Each scene shows the same named points in several views. A view is turned or mirrored, and shifted as a whole, has a little noise and may leave points out.
In the rows, 100 means zero.

Scene 1
View 1
Zona: [105 122 108 86 73 110 116 110 114 94 101 102 112 86 103 97 98 91 112 90 87 122 111 103 111 103 98 100 98 79 110 98 99 124 96 117 91 100 104 119 81 109 115 96 94 128 111 80 86 82 113 86 112 119 96 135 91 94 102 98 99 85 102 98 101 101 102 97 89]
vaf: [96 122 113 76 88 87 110 92 126 102 96 104 101 88 123 102 112 99 114 83 74 108 116 94 114 115 115 110 100 76 86 96 105 120 100 101 98 101 108 139 84 105 121 84 93 107 103 77 91 80 106 111 97 103 105 137 89 102 99 99 99 84 109 98 96 103 105 104 92]
Lelov: [105 126 116 78 81 89 121 97 111 94 98 102 104 81 106 112 109 100 119 85 82 125 109 90 106 112 112 110 110 77 88 107 101 124 87 105 98 95 101 143 69 119 132 91 91 117 115 73 83 71 116 73 108 119 103 145 100 85 104 97 88 73 105 92 96 109 118 87 116]
kalu: [98 121 113 80 81 90 116 101 123 93 99 106 105 85 113 99 106 95 114 89 80 117 111 93 110 107 108 108 103 77 97 101 99 126 91 108 96 91 106 137 78 112 121 93 90 111 114 82 90 76 112 89 107 102 108 146 97 96 97 93 93 81 110 102 93 104 108 93 102]
Paf: [94 108 123 81 81 106 100 100 119 115 101 89 107 99 113 102 110 96 107 62 76 110 104 97 118 108 120 117 112 68 98 83 94 127 81 103 105 113 99 130 79 88 126 99 93 129 113 67 93 62 118 105 91 115 97 121 93 81 118 108 115 82 95 79 107 106 102 91 96]
pira: [97 127 112 80 83 79 122 89 129 96 94 111 114 83 108 96 96 90 113 87 86 118 115 90 111 109 114 100 106 90 89 109 95 129 98 102 96 80 105 136 84 112 113 87 96 99 105 82 93 80 105 94 104 81 134 154 109 109 79 81 80 92 123 128 74 96 105 99 98]
meb: [99 129 102 82 80 88 115 95 132 94 95 112 110 83 116 92 96 88 114 96 85 112 122 99 111 109 105 97 94 87 92 103 101 122 109 103 91 89 113 125 92 111 105 84 101 99 94 87 91 95 99 111 103 90 119 147 95 119 79 84 88 100 121 126 82 91 101 118 77]
zaba: [107 133 104 88 72 102 121 101 115 93 98 106 118 80 98 101 94 87 117 93 95 127 114 98 105 108 100 91 105 89 100 107 97 125 102 109 93 91 101 120 81 118 112 89 97 118 103 80 83 86 109 82 111 115 111 147 100 100 90 89 85 89 111 113 85 94 102 104 95]
vov: [95 124 111 74 90 82 108 87 132 109 98 102 101 90 127 100 112 95 113 80 74 104 118 90 115 117 123 110 103 80 79 94 103 120 99 94 101 101 108 140 85 102 122 82 95 104 99 76 91 82 105 118 93 97 113 139 92 109 94 96 99 87 112 108 91 99 104 109 88]
galor: [102 121 118 84 84 110 105 92 115 117 100 87 110 93 111 104 108 93 110 72 81 115 112 100 112 115 120 105 115 75 89 87 98 122 95 99 102 117 100 122 82 95 125 91 97 132 99 64 84 74 112 105 91 128 101 123 90 90 113 104 109 84 99 85 99 100 99 105 92]
Melu: [92 114 111 84 75 92 116 108 129 91 101 111 113 87 105 90 92 88 109 88 87 116 109 94 114 100 101 104 96 83 107 102 91 132 89 115 94 78 103 130 85 107 111 99 95 110 116 87 97 80 109 92 107 82 120 145 102 103 90 89 91 92 111 118 87 99 103 94 87]
seku: [91 128 96 77 80 63 119 94 149 83 92 130 109 79 124 81 88 84 113 107 89 105 127 93 113 106 100 94 83 97 92 114 102 124 111 101 87 63 119 131 102 116 94 81 100 73 96 102 104 104 90 116 108 51 142 167 103 141 56 68 75 105 135 155 66 85 102 117 70]
tavet: [98 114 115 79 82 103 109 104 117 104 99 96 105 90 111 102 111 97 112 76 76 116 108 96 114 108 111 114 106 74 97 94 101 124 87 110 100 105 102 135 76 101 125 95 91 124 113 71 91 68 115 94 101 116 98 130 89 85 112 106 105 77 99 85 102 107 106 93 100]
Guvor: [87 107 111 64 84 64 115 108 140 75 95 125 88 87 128 96 112 101 116 98 64 105 112 82 120 102 102 126 89 74 97 107 102 125 84 113 95 68 113 165 75 117 121 95 82 85 134 94 107 71 108 92 113 64 108 158 93 105 89 90 91 77 116 110 92 112 119 81 100]
lile: [111 128 114 95 79 135 101 97 106 127 104 75 118 94 99 104 105 90 110 66 86 119 110 112 109 116 114 96 118 73 97 78 100 119 99 100 100 138 95 101 85 93 126 93 102 154 89 56 78 80 113 106 92 159 83 106 84 83 123 116 119 86 85 71 110 98 89 118 79]
View 2
Zona: [105 83 127 117 101 101 115 82 113 85 107 82 115 110 84 105 107 93 94 93 93 84 102 96 104 86 119 100 117 84 111 89 98 87 84 113 77 98 121 103 112 82 105 103 106 118 103 101 107 99 106 94 92 105 94 99 132 91 76 104 106 104 107 99 120 108 93 107 83]
zaba: [97 77 131 115 104 105 110 87 119 88 105 94 116 114 88 103 94 101 97 98 81 80 98 106 102 83 119 104 103 83 109 98 101 87 103 109 86 92 121 101 115 81 94 108 103 114 112 102 98 88 103 77 96 95 105 104 124 90 78 108 108 95 111 88 112 108 89 110 86]
vaf: [106 97 125 104 98 105 109 100 96 84 100 87 106 105 86 123 96 90 84 110 93 83 104 104 123 87 103 106 115 89 99 90 93 85 98 134 93 106 111 97 95 82 106 85 97 104 98 98 100 101 104 103 91 96 105 94 115 83 95 122 101 97 133 83 110 104 98 107 95]
Melu: [109 88 123 116 91 116 112 94 113 74 115 97 107 111 83 110 117 78 104 110 83 76 107 100 107 88 114 110 113 85 97 99 103 78 101 121 91 101 122 101 107 78 105 107 100 104 108 102 104 90 103 111 100 95 100 90 126 86 88 88 110 105 117 86 102 107 85 108 98]
kalu: [105 87 124 112 92 109 112 94 111 83 111 92 110 111 83 118 108 92 94 107 87 79 102 101 108 91 117 106 110 85 97 93 96 84 102 123 87 102 122 99 100 80 105 96 100 105 104 101 103 96 105 101 100 94 96 96 123 83 92 106 112 94 128 88 102 106 97 111 93]
seku: [94 100 127 90 109 134 95 118 110 78 112 130 95 111 119 90 98 71 121 122 52 75 113 126 123 82 99 117 97 78 92 135 114 77 129 120 131 80 114 96 123 84 80 123 95 99 121 86 70 67 102 95 102 67 133 77 110 92 100 89 106 95 125 46 100 102 68 106 116]
Paf: [118 86 122 122 91 94 113 88 103 75 94 68 114 101 68 134 101 87 78 109 114 91 94 87 115 82 103 100 123 93 106 67 95 85 79 128 75 113 107 112 81 87 118 75 90 113 89 105 117 110 102 120 95 115 93 107 124 81 78 110 102 117 125 105 116 107 90 103 85]
lile: [108 74 130 114 114 78 112 78 100 89 71 55 122 99 74 116 77 106 66 85 127 98 89 86 117 72 104 87 128 95 125 67 94 99 56 118 63 103 94 115 101 90 108 78 94 138 82 101 115 112 100 92 82 127 100 121 125 90 55 128 89 117 107 107 148 113 92 96 67]
Guvor: [111 104 118 110 79 126 119 105 103 74 134 101 95 113 88 123 133 72 103 121 71 70 116 106 116 98 113 117 116 80 81 101 99 74 118 139 97 111 133 90 95 73 112 100 105 83 113 103 103 95 112 124 101 80 90 72 123 79 117 95 121 92 143 84 88 101 100 112 113]
tavet: [109 85 126 118 92 98 116 88 105 79 101 75 113 106 75 128 107 92 83 103 104 85 99 95 111 88 113 103 119 88 105 78 94 88 85 126 74 110 117 103 94 81 115 86 100 111 97 106 115 107 104 107 97 107 89 101 125 82 86 112 106 104 125 102 112 107 98 106 85]
vov: [106 95 124 99 100 106 104 105 94 82 93 88 106 105 88 124 88 88 84 115 93 84 104 106 128 85 96 105 111 89 97 93 94 86 102 136 100 105 106 99 92 82 104 80 92 106 98 98 98 99 101 106 92 93 112 97 108 82 97 122 97 98 140 77 111 105 90 107 100]
galor: [106 81 126 113 102 91 107 90 99 84 86 70 117 101 75 122 85 97 76 102 110 91 95 95 118 82 105 98 117 91 109 78 93 91 82 123 78 107 105 109 94 87 111 78 93 119 91 101 109 105 99 98 90 113 102 112 121 87 76 125 96 109 122 97 123 109 92 102 84]
Lelov: [100 78 127 117 88 99 118 83 113 87 110 82 114 112 74 126 100 107 86 103 92 80 97 101 105 96 125 108 107 84 100 80 90 89 105 124 76 105 128 95 95 76 111 90 111 101 107 106 111 101 104 87 95 100 84 103 122 79 95 121 111 86 133 99 98 108 108 117 87]
meb: [97 92 125 98 110 113 101 104 107 86 102 104 106 109 102 101 90 86 101 107 75 81 106 112 121 81 101 109 108 85 104 111 105 85 105 119 108 90 110 100 117 83 88 105 95 109 108 94 86 82 101 89 93 87 120 92 115 90 86 105 100 98 121 66 116 105 81 107 102]
View 3
Zona: [110 103 112 107 113 105 110 102 107 101 112 117 85 111 105 111 88 109 94 84 101 92 87 94 119 113 90 110 95 93 109 127 97 118 105 84 111 87 105 92 85 94 140 112 90 100 95 80 99 100 78 103 87 93 78 103 86 69 106 126 119 86 88 110 85 94 101 97 83]
meb: [98 101 92 110 123 112 113 109 115 95 97 113 78 107 92 118 89 108 67 101 95 87 89 94 114 102 77 104 89 98 97 104 80 125 126 99 112 78 112 109 90 81 130 88 91 94 98 69 93 86 74 94 80 126 81 116 97 102 91 116 107 87 102 97 82 91 133 108 92]
Melu: [94 103 104 103 117 106 122 105 116 104 98 121 76 98 94 126 84 110 88 84 99 86 83 92 110 97 92 104 84 89 99 102 96 113 126 87 114 77 107 106 83 88 124 105 82 98 89 79 103 87 86 96 79 105 74 113 96 89 91 129 110 76 81 103 79 93 125 99 92]
kalu: [103 102 103 112 109 92 119 104 106 95 104 128 91 113 95 118 94 97 88 91 100 90 87 99 111 101 95 102 90 87 100 105 99 119 112 91 125 83 107 104 85 103 126 114 89 93 91 89 99 96 86 103 80 97 79 110 90 92 105 124 115 83 88 107 81 94 112 100 93]
seku: [82 106 76 106 135 119 128 110 121 96 73 119 63 93 81 141 88 111 54 107 97 78 86 97 121 89 71 95 86 97 89 76 75 130 147 106 113 63 119 128 86 64 123 78 79 79 91 54 91 72 76 90 67 144 71 137 106 126 75 112 100 78 96 87 75 86 157 121 106]
galor: [114 91 110 111 97 95 95 109 104 94 127 111 99 126 101 94 94 100 90 89 88 105 95 91 96 116 90 113 90 100 104 134 91 118 96 84 122 102 107 82 87 114 125 107 106 113 109 97 99 106 80 100 97 100 98 90 95 80 112 120 105 94 103 119 90 93 107 83 82]
vaf: [103 99 94 114 104 88 106 105 103 93 108 121 97 121 90 115 101 91 82 100 93 93 95 98 106 111 88 106 89 91 98 112 90 128 109 92 129 89 109 98 80 104 125 108 96 96 104 90 90 94 87 96 86 108 89 107 97 98 105 119 104 91 106 109 88 92 123 99 87]
vov: [102 96 90 113 101 88 98 109 104 89 111 115 98 124 89 108 101 90 73 102 88 100 99 97 96 110 83 107 85 100 94 111 83 127 112 97 129 97 115 98 84 104 121 100 100 101 112 88 91 95 84 92 91 119 100 104 103 107 102 115 94 96 114 106 89 91 133 93 89]
Guvor: [88 113 89 109 108 75 128 90 98 98 90 141 95 104 79 149 105 83 88 93 110 82 86 103 117 97 99 93 83 70 96 80 106 132 128 91 138 75 108 115 66 104 121 127 70 71 85 91 93 80 101 95 73 96 74 124 92 102 104 133 106 67 85 101 81 93 135 112 96]
Lelov: [113 95 110 118 99 83 121 106 104 88 114 138 96 121 95 102 100 90 92 96 106 85 87 95 110 105 107 107 94 86 106 111 101 118 101 91 135 81 100 99 90 113 121 120 96 95 87 94 98 104 84 113 79 93 80 104 80 89 117 119 126 86 89 112 84 94 93 97 89]
Paf: [104 95 112 108 90 88 99 103 101 100 123 113 105 118 100 104 93 98 104 77 87 106 95 93 89 113 98 109 80 92 102 127 101 113 101 81 127 107 104 80 76 119 122 120 96 114 105 105 105 107 92 95 95 88 98 90 99 78 110 130 99 86 97 121 90 97 114 77 80]
tavet: [107 98 109 112 99 86 104 101 101 96 118 122 101 117 99 110 96 96 97 86 96 96 92 95 103 113 98 110 89 90 105 122 104 120 103 85 126 95 104 90 80 112 128 120 96 102 99 99 99 102 86 101 89 90 90 99 91 78 110 126 111 88 93 117 88 95 106 91 85]
pira: [102 92 95 114 115 100 128 117 120 92 99 131 80 111 91 109 92 100 71 99 97 80 85 92 106 94 92 105 92 95 100 97 88 116 123 96 128 73 107 111 101 94 115 96 98 94 87 77 98 91 78 107 72 119 79 119 91 111 97 111 118 83 94 100 80 93 115 103 99]
View 4
Guvor: [109 98 89 133 143 108 141 88 84 76 100 110 69 70 137 111 108 93 97 107 94 93 95 89 124 52 77 113 117 91 98 90 102 110 133 105 100 102 89 96 81 119 145 98 76 74 80 85 85 111 116 112 88 96 95 106 112 140 125 107 84 109 129 93 106 136 98 91 125]
galor: [136 88 96 111 108 96 98 87 72 106 85 95 80 89 68 98 65 64 92 93 98 87 117 100 117 77 79 108 102 96 113 88 127 99 91 90 129 69 94 115 107 86 115 94 106 107 102 109 93 90 122 104 77 106 94 108 119 99 124 99 95 95 103 103 103 108 90 105 98]
Lelov: [115 108 86 124 116 99 120 87 65 95 86 103 82 75 97 99 76 67 87 72 94 81 88 101 116 65 68 120 98 95 116 81 115 95 103 107 119 88 92 104 99 103 107 87 108 89 101 94 93 90 126 111 91 90 99 109 115 112 133 111 97 106 121 95 98 130 99 108 110]
Melu: [106 100 95 134 127 101 118 92 89 87 91 112 79 87 114 95 84 102 101 109 96 92 105 81 127 61 83 110 110 83 112 97 110 99 100 95 112 99 97 106 99 104 114 95 92 90 96 93 79 125 114 107 89 103 105 113 111 115 131 90 96 105 120 88 112 101 102 89 112]
Zona: [114 98 89 128 114 93 112 81 79 101 82 103 89 91 96 89 75 79 100 85 105 82 104 94 126 63 83 101 111 92 115 91 123 95 89 102 123 79 92 113 112 99 110 94 106 87 97 101 89 105 120 95 76 104 103 110 111 108 127 92 103 113 115 101 115 98 101 103 102]
lile: [145 82 97 104 91 86 83 82 65 119 76 89 88 99 46 84 48 51 92 81 105 82 123 106 120 78 86 97 103 104 116 86 140 91 69 84 143 52 90 127 124 73 106 91 118 115 107 119 99 84 123 95 68 111 97 110 120 88 122 88 102 97 96 115 113 87 89 112 86]
vov: [129 83 106 116 121 103 98 86 88 85 96 106 67 85 93 111 79 89 90 105 89 91 110 94 111 71 73 109 112 98 102 86 105 109 118 84 108 86 101 105 96 94 124 102 93 106 103 99 94 95 119 105 77 109 84 105 115 107 122 109 87 87 102 89 91 121 95 99 107]
zaba: [105 105 91 131 118 93 102 85 88 98 82 113 91 93 104 93 73 98 94 85 100 83 95 88 121 63 77 106 108 90 121 89 110 89 91 99 114 95 102 103 111 102 97 96 112 89 108 93 90 108 119 99 84 100 105 112 105 100 134 97 111 107 115 85 103 97 111 101 102]
vaf: [126 88 99 118 123 101 103 87 83 88 90 104 74 84 95 107 82 81 90 99 94 86 108 98 113 70 73 107 111 97 104 85 110 104 115 92 115 83 98 107 100 95 125 99 95 95 100 99 96 90 123 105 74 106 88 108 114 111 123 106 92 95 106 94 97 121 94 102 108]
tavet: [127 95 88 120 114 97 116 89 66 99 86 96 80 81 84 96 76 61 92 89 98 86 106 99 123 67 81 114 103 95 109 89 124 98 100 99 126 75 87 113 103 94 121 91 103 98 93 105 89 95 120 107 83 98 95 109 120 115 127 99 90 103 115 109 108 118 92 103 105]
pira: [106 101 97 130 126 101 103 93 91 84 91 118 74 83 112 105 80 110 93 96 86 87 93 88 112 67 69 115 104 88 117 88 98 97 109 96 103 106 108 95 98 105 100 96 101 95 110 91 91 110 118 108 88 96 96 109 109 103 137 109 100 96 115 73 92 115 109 97 113]
View 5
Lelov: [117 90 103 70 116 87 94 91 88 97 126 121 88 116 94 95 97 101 68 113 76 106 111 99 101 100 97 87 122 88 98 110 74 103 93 104 97 110 97 109 97 112 89 106 109 95 87 103 92 96 109 84 93 92 96 109 99 100 100 84 92 115 104 74 80 95 76 97 138]
vov: [111 85 101 103 108 111 99 98 89 94 103 113 84 121 99 91 90 89 93 103 94 119 87 113 101 92 109 93 130 92 97 103 82 100 97 104 94 98 95 118 101 100 98 91 101 77 96 105 96 79 105 102 88 101 115 107 102 94 84 100 93 97 107 85 100 92 101 124 126]
pira: [120 89 109 82 83 103 90 103 96 99 112 107 87 113 85 104 110 84 74 108 97 120 96 119 103 91 98 81 125 112 104 100 74 101 86 114 91 116 87 98 91 89 89 96 99 92 90 98 98 88 104 90 78 95 120 118 95 95 87 99 105 118 102 81 99 80 93 103 128]
seku: [119 91 117 106 47 124 99 133 118 108 97 91 106 123 67 104 113 61 78 106 119 124 80 148 113 71 88 70 129 142 119 92 80 109 83 121 94 102 93 104 76 59 89 85 101 80 88 82 104 65 101 109 61 103 135 128 79 91 67 118 125 107 87 86 121 72 114 106 124]
lile: [114 76 95 122 149 108 101 87 77 75 105 120 80 103 109 120 117 104 114 103 69 103 126 108 83 117 108 100 130 59 90 109 106 88 93 94 85 117 118 113 121 122 125 108 106 106 76 126 67 88 95 91 103 90 76 98 111 79 76 83 37 104 128 92 67 132 87 115 103]
Melu: [115 96 111 98 97 103 101 122 97 112 109 107 103 109 86 98 110 86 71 108 100 115 99 141 109 99 84 77 132 106 102 106 80 112 99 103 88 100 98 101 93 92 102 95 113 95 81 97 93 90 97 91 87 100 117 131 86 87 80 96 99 114 104 79 90 100 88 92 142]
Guvor: [104 105 102 80 98 94 107 120 96 125 113 119 114 130 90 72 75 97 57 109 98 111 84 124 120 85 90 77 130 105 105 111 68 125 104 102 102 81 98 127 80 92 88 95 119 72 93 95 108 85 114 99 92 108 122 119 84 106 97 96 124 101 86 73 103 87 83 97 161]
zaba: [125 87 105 90 93 102 93 104 95 96 115 110 95 109 85 118 119 86 76 112 85 108 114 121 99 96 88 79 124 105 103 106 84 100 82 112 92 119 104 100 92 93 98 104 105 103 76 99 87 87 100 85 81 89 97 117 93 91 80 93 84 123 102 79 83 98 87 94 122]
Zona: [116 89 102 100 112 96 105 110 92 101 115 113 99 110 93 109 112 95 79 112 79 98 119 124 100 104 89 82 127 91 99 108 88 103 93 101 94 108 116 110 97 103 108 106 115 103 72 105 80 88 100 89 91 96 89 114 91 89 81 88 78 111 106 79 77 114 80 94 131]
Paf: [104 91 100 106 146 100 102 99 80 100 105 122 89 109 111 89 94 107 91 103 82 114 103 118 94 115 105 95 137 66 89 113 89 103 113 90 86 96 101 115 112 121 112 100 110 90 89 120 88 100 99 90 110 102 105 110 103 87 91 88 70 97 119 84 78 119 85 113 139]
vaf: [110 89 101 99 109 104 101 101 90 94 108 117 94 121 95 93 91 92 86 106 90 113 96 113 103 93 107 91 127 90 98 103 83 103 95 104 97 103 101 121 99 102 99 98 106 82 91 106 94 81 106 100 92 99 107 104 102 95 88 96 90 97 103 82 94 97 94 116 128]
kalu: [112 95 102 87 107 95 101 105 93 103 114 115 96 118 91 95 101 96 72 108 87 109 102 119 105 97 93 85 127 94 99 109 77 107 96 104 95 104 99 111 94 103 98 100 109 91 84 102 93 89 108 92 92 97 107 117 92 96 91 90 96 111 101 78 87 99 84 100 138]
tavet: [110 88 98 99 136 98 104 96 82 97 111 124 88 110 105 97 97 106 87 107 76 110 110 110 97 110 101 93 132 72 90 109 88 102 103 96 91 104 104 114 107 116 106 104 113 92 86 114 89 93 102 91 101 98 98 107 104 91 92 86 72 103 116 78 78 114 80 108 134]
meb: [117 86 107 108 81 116 99 114 104 97 101 103 95 118 84 110 112 77 87 108 102 116 95 131 105 86 95 79 128 116 108 98 86 102 86 113 95 109 101 107 88 81 99 93 102 90 83 96 92 71 102 101 74 98 115 117 88 92 70 104 98 108 97 88 103 91 103 111 117]
galor: [111 84 99 107 134 104 97 91 81 87 109 119 81 111 104 102 104 99 100 106 79 112 107 108 90 108 106 97 132 74 93 106 93 97 97 97 89 110 105 113 113 115 109 101 105 91 87 117 83 90 101 91 99 95 97 103 109 88 84 87 65 104 120 86 80 112 88 118 119]

Which points are out of place in each view (at most two, in the order of its rows)? Write - if all are in place.
view 1 -> pira
view 2 -> Melu
view 3 -> vov
view 4 -> -
view 5 -> tavet
